Each row is a point on a tangle of strands that fork and nearly touch. The rows are in no order.
Points whose rows are less than 114 apart are linked; no others are. Some points are linked to none.
Z_366: [ -3 -20 -59 -50  -3  -6 -26  21  -7   6  27  35  57   3  11   1  71  19
 -67 -23 -60 -42]
Z_484: [-14   4  14  56  30   7 -11 -17  52  26 -47  27 -29  41 -27  29  -5 -26
  17  62 -13 -26]
Z_246: [-34  36  31  19 -12 -20  -2  60  -7 -64 -60   7  10  -9  -9  33 -13  12
   0  -9   0 -16]
Z_202: [ 61 -10 -16 -16   8 -26  13 -17  29 -46  65 -11  61  59   9 -30  31  38
 -20 -50 -21 -44]
Z_928: [ 27 -22 -22 -18  -7  34 -13 -16  53 -58  33 -14  51  -4  -3  57 -22 -10
 -42  -8   2 -51]
Z_968: [ -7 -17  75   5  45 -27  31   4  15  72 -22  29 -16  12  13  12  17  35
 -26  36 -36  -7]
Z_318: [  0  71  -7  -2  28  -4  -8  13 -18  -9   3 -11 -28 -19  -5 -13   9 -17
  58 -10   2   3]
Z_730: [ 15   0 -30  50  22  26 -17   9   4 -15  12 -17 -59 -42 -13 -24  -3 -67
 -13 -24   6 -39]
Z_795: [ 10   1 -41 -16  21   7 -23 -13  30  24   0  30  16  -3  14  41  49 -42
 -41  33 -54 -50]
Z_363: [ -11 -102   53  -14   -2  -40   69  -20  -30  -21    3  -10   14   -8
  -11  -30  -50   36    7  -12   15   77]
Z_92: [ -2   7   8  65  -5 -12 -72  34  41  19 -40 -22 -33   9 -41 -43  23 -39
  19 -26  23 -14]
Z_528: [ 18  20 -21  85 -25  18 -37  15  34  49  -3 -19 -20   0 -47 -44  29  -4
  14 -20  -5 -47]
Z_822: [-17 -53  10 -18 -15 -18   6 -26   0  45  22  -5   1  37  27  27  10  58
  11  42 -16  -6]
Z_761: [ 17  -7 -46  28   7  56   6  18 -30   1  17 -25 -22 -57 -12 -11   6 -16
   9 -27 -18 -54]
Z_470: [ 60 -32  43 -33 -51   5  37  -6 -22  24  -4 -14 -13 -29 -42 -15 -48  13
  26  14  85  79]
Z_539: [-18 -10  41   9 -10 -23  -7   8 -52 -22 -34   6  -4 -56   4 -12  -9  47
  45  -3  16  61]
Z_623: [ -6  41 -30  47  -6  58 -12  -1 -28  23 -19 -49 -50   2 -11 -35 -29 -43
  51  -6  24   1]
Z_527: [ 36  46 -46  14  29   5 -57  -8  50  48  -1  32  44  -2   6  10  49 -24
 -63   8 -33 -29]
Z_931: [  0  -6  21 -15 -23  55  -1 -34 -48  -3 -25   7  -6 -20 -17 -99 -64  27
  31  -8  82  41]
Z_474: [ 27 -22 -47   1  18  27  45 -15  15 -18  43 -27 -26  38 -29   4 -40  -4
  -7  -6  15 -43]
Z_974: [ 53  11  10  12  19  17   1 -26  15 -39  33  55 -28 -23 -19  15  -1 -24
 -36 -36 -33 -31]
Z_856: [ -4  41  26  27  -8  25  -7 -11  -9 105 -34  -3 -14  32  44   0  43 -29
  -3  38 -67  53]
Z_746: [  2 -11 -53 -11  39  21 -18  -8  -7  -6  50 -28  22 -11  29 -30  60 -64
 -11  -2 -44 -34]
Z_383: [ 20 -32 -17  11  38  38  24 -36  -7  -8  -3 -23 -45   7 -18 -26 -59 -29
  -7  24  13 -22]
Z_633: [ -3   6  -4  54  -4   6 -38   9  76  42 -36 -13  -3  47 -16   6  41 -25
 -13  56 -32 -31]
Z_33: [ 62  41  -3 -19  28  36 -25 -41  37 -38   5  39  28 -15   1  62 -18  20
 -18  -4 -11 -20]
Z_478: [ -5 -16 -70 -42 -18 -44   7 -15  30   3  55  58  53  -6 -22 -10  63   6
 -49 -35 -20 -41]
Z_251: [ 38  18 -10  39  21  25 -21 -30 -14  47  -5 -32 -42   4  28 -28  -5 -57
  20  24 -47  18]
Z_259: [ 45  28 -36   3  -3  18 -22 -41  81  10  13  47   9   0 -34  70   3  42
 -12  -3 -20 -39]
Z_672: [  8  36 -29  72 -19  34 -22 -18  27  56  -1 -14 -32   9 -35 -44  44 -33
  63 -16 -14  22]
Z_100: [ -3  29  18  -3   9   5 -11 -15  56 -66 -23  63  12  -8 -46  53 -49   8
 -33 -23  27  -6]
Z_289: [-66 -15 -24  -2 -42 -18   0  58 -28  -2 -14 -20 -12  -6  19   1  17  -5
  24  14  32  -2]
Z_555: [-28 -11  22  -4 -32 -28   8  37 -25  39 -43 -28 -16 -33   6 -13 -29  -4
  37 -13  73  59]
Z_597: [  7 -42 -44   1 -10  18  41  -5  41 -45  59 -40  46  31  -9  28 -14   1
 -20 -10  13 -58]
Z_483: [-15   7  78  -4  25 -30  36   1 -10  58  -9 -61   4 -40  31  -8  19  40
   9  21  11  62]
Z_978: [-15  20  38  47  21 -12   4  14  26  48 -66   4 -20  28  15   4   0  -3
  18  54 -23  24]
Z_455: [ 26 -39  -6 -31 -14 -21 -19  31  30 -50   5  -1  42  15   9  49 -23 -14
 -86   9  -7 -44]
Z_583: [  6  16  63  13  22  16   4 -12 -21  80 -26  12 -14  14  31   6  27  21
 -49  -1 -64  -6]
Z_290: [  8  73 -35  -3  23  -9  48   3  43 -27  37  21  -3  21 -12 -10  11 -15
   8 -51   1 -46]
Z_642: [-30 -17  19 -31   5 -54  -2   5 -50 -28  12  24   3   2  34 -20   2 -22
  14  15 -15  58]
Z_671: [  6  88 -26 -22  -3 -33  11   7  33 -52  36  25  56   7 -22  10  32  14
   6 -53  12 -50]
Z_487: [ -7 -13  -7  38 -31  -4  -1  24  39  22  -1  61   0 -42 -12  48  28  35
 -28   3 -31 -39]
Z_695: [ -3  -4   8 -20 -28 -30 -22   4 -30   2 -59 -35  24 -30  18 -21 -32  11
  42  19  84 102]
Z_238: [-10 -13  76  -6 -27 -14  38   8 -46  -9 -52 -42  25 -30  -6 -41 -67  65
  10 -21  62  73]
Z_393: [ -9 -36 -21 -47 -11 -31  -7   8 -24  -9  56 -26 -17  27  44 -25   4 -51
  -4 -19   4  11]
Z_471: [-15 -62  41 -37 -23 -25  55 -26 -55 -20   0   2  22 -67 -29 -33 -42  35
  28 -18  39 111]
Z_840: [-14 -35 -49   3 -21 -10  11  -1 -10 -70  21  27  46 -38 -20  22  14  27
  19  -1  -6 -21]
Z_832: [-34  11   0  64  -2  28 -27  31  -5  13 -39 -53 -21  19 -12 -27 -20 -18
  41  31  59  -4]
Z_947: [-10  14  66  12   6  10 -19  39   8 -27 -53  10  12 -25  17  34  -1 -25
 -18  21  -5 -25]
Z_788: [-30 -16  44 -19  14 -40  62  17 -47 -71 -32 -27  21 -14  15  -5 -44  32
  -7  -6  -1  22]
Z_197: [ -9  -2  -3 -49  23   4 -18  14 -36  44  14   7  22  55  29 -16  52  -7
 -60  15 -50 -12]
Z_823: [-33 -19   6  -5  12 -82 -46  11  -9  -2 -17  44 -14  -3  12 -25  17 -13
  -1   2   4  28]
Z_946: [-41  -1  31   2 -40  -5  26 -21 -54 -39 -36  -5  22  -1 -17 -50 -58  86
   4 -28  37  42]
Z_218: [ 57  -7   3 -37 -37  38 -11 -39 -32   5  -1   2 -29 -10 -32 -53 -45  -6
  17   2  88  58]
Z_99: [ 11 -35   8  -9  -7  35 -22   7   0  13  24  42  17 -54  -2  45  23  17
 -53 -12 -56 -30]
Z_810: [ 19 -51 -14  -6  10  13  12  17  -9 -10  33   6  -3 -59 -14   2   4 -14
 -18  -8 -36 -54]
Z_273: [ -9  -3 -31  36   4  18  -8  29 -43 -54 -32 -19 -18 -10 -23 -52 -46 -25
   3 -33  48 -40]
Z_666: [ -5  28 -41  -5   6   9 -39  18  -9  70   0   5   5  39  19 -29  64 -51
 -56  12 -35  -6]
Z_814: [  4  -2 -26 -13  51  11  18 -21   2  -5  28  33 -25  -1   6  51  15 -54
 -28  40 -54 -25]
Z_70: [-26   7  70   2  -3  -5  15  28   8  68 -38 -29 -15   5  26   2  -3   9
  28  28  13  34]
Z_415: [  7 -36  19 -29 -15 -32   2 -25 -56 -18  -1  18 -21 -60 -30 -12 -26  13
  61 -32  26  90]
Z_41: [ 50 -30 -54   0 -35 -39 -33  27  36 -71  15  15  57 -12   1   8   9  27
 -48 -39 -23 -32]
Z_161: [ 10  68 -15   4   3   4  -7  -7 -29 -26  14 -30 -33   8  16 -42  37 -59
  44 -54  21   8]
Z_385: [ 17  41 -32  44   2  15 -60   4  66  36 -18  17  44  33 -23 -30  70 -48
 -24  29 -31 -35]
Z_438: [  5  56 -13  48  22  43   0 -12  10  47   0   3 -35  28  26  -5  24 -49
   2  34 -78  26]
Z_198: [-12  12   1  -2  -2  -2 -23 -30  -8  43 -26 -21 -42   8  -8  10 -24 -21
  44  29  42  59]
Z_95: [-29  14 -47 -30 -13 -47 -10  11 -36 -57  75 -13 -17 -16  34 -41  16 -53
   5 -43  -1   4]
Z_297: [-26 -36  11   5   0 -31  19   7   4   0 -13  19 -18  15  10  31 -12  31
 -12  42  -4 -23]
Z_915: [-19 -38  11   0 -38  -9  11 -10  -1  56  41 -13 -45  40   7  11 -12  30
  20  13  41  10]
Z_590: [ 31   4 -24 -18   3   7   2 -41  51   0  10  17  22  52  -3  61  11  62
 -17  35 -38 -37]
Z_410: [ -1   7   9  28   7 -45 -38  18  17   8 -26  19 -32  32  -7 -36  -2 -18
  10  -7  37  12]
Z_758: [  0 -25  53 -10  48  12  36  -6 -32 -20 -28 -17 -33  19   0 -21 -59   0
  -5  19  15  -5]
Z_953: [-29 -22   4  -5 -27  18  -4  46  10 -32 -19 -13  33 -45  -3  45 -26  37
   5  48 -15 -31]
Z_422: [ 35 -37  32  -7 -56 -20  17   9 -26  60 -11 -34 -34 -34  -2   0 -14 -24
  31   8  53  75]
Z_785: [ -6 -18  16   9   7  80  61 -15  11  -8  38 -29  16  34  21  75  -7  30
  -9  47 -40 -38]
Z_44: [-10  -2  41 -32  -2  58  16 -13  10   4  14  -6  54   8  39  76  21  36
 -11  28 -51 -47]
Z_614: [-26  -8   7  34  20   9 -49  51 -22 -43 -55 -49  -4  -4  -7 -39 -38 -51
  19  12  63  -9]
Z_354: [-19  17  24  18   1 -11   6   2  58 -19  -7  65  -7 -21 -22  74  -4  18
 -20   6  13 -29]
Z_394: [-37 -22  77 -25  25 -39  53  11 -33  -1 -11 -46  -3 -23  21 -13 -32  35
 -11   4  16  48]
Z_375: [ -9 -33 -23 -27 -56 -39 -47  32   5 -62  -5  30  56  -4  21  25   4  12
 -72 -10  -8 -26]
Z_812: [ 51  -9  25  -7  52  24  25 -18  -8 -23  42  33 -25 -11   3  51 -13 -19
 -10   3 -59 -17]
Z_945: [-12  31  67  30  10  29  11   2   8 106 -58   9   1 -13  38  17  53  12
  -4  25 -61  22]
Z_32: [-12  -4 -19  -3 -11  31 -20  -5 -42 -45 -32  -7   7  -7 -21 -78 -75  22
  -8 -21  70  -4]
Z_102: [ 16  34  14 -25 -38  31 -45  16  25  24  -2  16  53  -2  23  71  22  22
 -79 -22 -18 -32]
Z_955: [ -2 -27 -15 -42   8  24  12 -17  28 -21  51   6  66  36  13  57  37  40
 -15  21 -49 -28]
Z_304: [ 44  10 -32  42  57  32   5  -3   0   7  -3 -40 -56  -2   3 -24 -23 -60
  -5  27  -8 -25]
Z_316: [ 23  45 -43 -53  -2 -41  11  -6  14 -44  57  12  49  56   1  -1  52  41
   1 -41 -19 -49]
Z_413: [ 28  18  -6 -21  22 -14  34 -24  22 -33  72  49 -14   9 -36  -2  -7   2
   2 -52 -32 -34]
Z_192: [  6 -52   2 -31 -55 -32  -6 -21  -7  33  62 -18 -31  42  27 -11   5  -5
  13 -40   4  18]
Z_522: [ -8   1  38 -23  26 -12  29 -35 -27   3 -13  -6 -51  20   9 -23 -40  -1
  40   8  51  41]
Z_621: [ -3  27 -36   9   0 -25   4  19  -7 -15  52 -19 -22  -3  -7 -47  10 -57
  11 -73  27 -24]
Z_824: [-35   1  20 -19   4 -34  26  26 -12 -42 -43  16  14  16   1   6 -25  51
   3  14  16  -1]
Z_710: [-35  20 -36 -11 -34  10  -1  -6   4  52  -3 -33 -20  28  31  24   4 -23
  49  58  11  52]
Z_196: [ 40  34  19 -13  43  50  -1 -17  37 -34 -29  19   9  -3 -36  65 -59  -3
 -20 -14  35  -9]
Z_4: [-43 -43  32 -44   8 -62  26  -6 -61 -77  -2   0  21   5  46  -4 -19  18
  21 -15 -19  64]
Z_355: [-18  -2  39   2   5 -23  14   6 -38 -26 -44  31 -31 -18 -13 -42 -65  58
  21 -41  30  33]
Z_457: [-27  65 -38  14 -44  21 -24   2   0  48  17 -25 -12  19  16 -10  42 -18
  69  16  54  41]
Z_582: [ -6  60 -39  22   6  50  21 -11 -33  18   8 -39 -40  -4   1  14   4  -5
  53   8  -7   8]
Z_937: [-20 -32 -34 -58   0 -15 -38  -4 -35  32  10  39  35   5  29  10  88   5
 -24  12 -58  -7]
Z_525: [-29 -78  47 -25  53  -3  63 -11 -34 -14   0 -19  16 -48  11 -12 -32  38
  18  19  -9  50]
Z_84: [  8   1 -73   5 -18 -47 -21  12  47 -29  34  24  44  -2 -35 -14  30  26
 -21 -38  -8 -58]
Z_77: [ -7  70 -40  35 -25  22 -12 -21  33  55   6 -17 -38  32 -47 -28  36 -29
  78 -20  48  55]

Follow the links from the first point to the second, and from the first to the third. Name the last point that the two ways share.
Z_471 / Z_666 / Z_623 | Z_788
Z_621 / Z_947 / Z_438 | Z_824
Z_259 / Z_525 / Z_947 | Z_788
Z_945 / Z_946 / Z_196 | Z_304
Z_100 / Z_366 / Z_77 | Z_383
Z_478 / Z_44 / Z_856 | Z_304

A fork is a point with three links. Follow the links from the first point to the second and name the forks in between, in order.
Z_955 / Z_758 | Z_304, Z_383
Z_795 / Z_318 | Z_394, Z_788, Z_824
Z_483 / Z_590 | Z_394, Z_788, Z_383, Z_304
Z_527 / Z_355 | Z_394
Z_915 / Z_196 | Z_824, Z_788, Z_383, Z_304
Z_273 / Z_527 | Z_824, Z_788, Z_394
